A landscape with many valleys, sampled at points; each row gives a point and its height.
From any point a ball rolls to the lowest of the 5 points nearest to it. It stops when none of these is lower. Distance is the straight distance between rows; heights are no part of it.
j623 height 5.3: [-11 -26 -40  -6   1 -17 -19  18  26  13]
j226 height 57.3: [-14 -51 -51  23 -13  -9  -3  -1 -35  -1]
j241 height 49.7: [ -9 -11 -33  67  21 -54 -51 -56  31   9]
j804 height 72.5: [ -5 -50 -50  16   5 -37 -47  14  23  10]
j544 height 67.9: [-12 -49 -57  82   8 -36 -25 -32 -14   4]
j540 height 16.9: [ 11  17  39 -47 -31  53  36  35 -18  -5]
j470 height 35.8: [ -5  25 -13  49  49 -57 -46 -69  59  -9]
j793 height 38.4: [ -2 -13  -9 -12 -19  22  16  27 -19  -4]
j958 height 16.8: [-12 -69 -56  -9 -28 -10   2  22 -23  -5]
j295 height 31.8: [ -5  36  68 -18 -36  67  55  -7 -60  30]
j90 height 81.8: [ -8 -60 -55  54  10 -48 -63 -31  29  22]
j679 height 25.5: [ 53  52  85 -75  28  53  25   9 -19  -7]
j683 height 5.4: [ 54  27  78 -90  17  33   4  30  -4 -10]
j350 height 51.0: [-18  29 -25  44   6   2  35  -8 -38 -16]
j729 height 41.6: [  4  -5 -17 -27  15 -41 -36  15  72  -5]
j590 height 73.5: [-10 -15 -30  34   6 -41 -40 -26  43  -4]
j382 height 71.9: [-16 -43 -73 111  15 -29 -18 -39 -33   7]
j807 height 39.3: [ 38  97  72 -18  32  44  48 -17 -31 -40]
j225 height 28.2: [-18  23 -14   3  10 -16  20   7   0 -19]
j140 height 19.6: [ 17  16  32 -55  -2  21   1  54   7 -23]
j872 height 27.9: [  5  12   3 -13  28 -16 -35   5  47 -13]
j795 height 37.4: [  0 -25   5 -39 -41  23   8  56 -10   9]
j532 height 35.4: [ 10 -70 -55  -7 -11 -37 -74   4  59  31]
j265 height 54.2: [ 10 -28 -19  32   3 -53 -81 -71  88  22]
j836 height 83.4: [-24   8  10  14 -39  48  58  -1 -68   3]
j562 height 60.6: [ -8  -1 -34  53  20 -26  11  -3  -5  -4]
j815 height 40.4: [  0 -82 -70  45  -2 -42 -54   6  12  22]
j572 height 30.4: [  3  89  45  -6  42  14  47  -1 -14 -37]
j753 height 36.3: [  9 -26  -9 -43 -14  -3 -11  47  22   6]
j670 height 24.2: [ -1 -94 -65  -6 -15 -32 -40  30  12  17]
j297 height 30.9: [ 17 -24  15 -71 -10   3 -12  56  19  -2]
j980 height 32.7: [ -7  16  -3  -3  31 -53 -32 -27  60  -8]
j212 height 36.6: [ -3  47   2  15  61 -28   2 -33  32 -26]
j57 height 38.5: [  9  33  53 -12 -15  51  50   3 -46   3]
j862 height 43.4: [ 13 -16  85 -92 -55  74  17  27 -42  46]
j144 height 71.8: [ -8 -14 -47  71  19 -11   8 -23 -31  -2]
j892 height 37.0: [ -9  19 -21  33  20 -23   6 -16  17 -15]
j484 height 22.6: [ 13  30   8 -24  21   5  10  22  18 -19]
j442 height 38.7: [-10  61  37  12  -2  36  61  -8 -49 -21]
j900 height 26.8: [ -1 -21  39 -62 -61  55  34  31 -37  26]
j388 height 25.7: [  1  55  38 -10  24  12  32   3  -7 -27]
j148 height 22.2: [ -2  15  63 -48 -47  65  48  17 -48  34]
j975 height 51.3: [-17 -32 -30   8 -32   7  22  13 -36   1]
j861 height 34.5: [-10  51  -7  34  36 -13   8 -22   4 -22]
j337 height 62.0: [ -7 -66 -52  34   4 -28 -27   9  12  11]
j183 height 38.6: [ 10 -20   0 -49  14 -36 -40  30  74   1]
j661 height 27.4: [ -7  18   8 -12 -30  28  43  17 -31 -12]
j384 height 45.5: [  5 -17 -14  50  21 -56 -68 -65  57  13]
j335 height 44.1: [  7  77  80 -24   3  67  55  -7 -47   4]
j733 height 25.2: [  1  -3  33 -40 -48  55  38  14 -51  19]
j536 height 3.3: [-19  52  42   4 -38  59  61 -14 -65   7]
j609 height 57.1: [ -3 -40 -25  16  -4 -59 -86 -43  83  16]
j63 height 29.4: [-12  65  34  12  20  11  49  -5 -23 -29]

Where does a ball stop that starts at each point below?
j609 -> j623
j388 -> j540
j297 -> j540
j793 -> j540
j90 -> j623
j975 -> j623
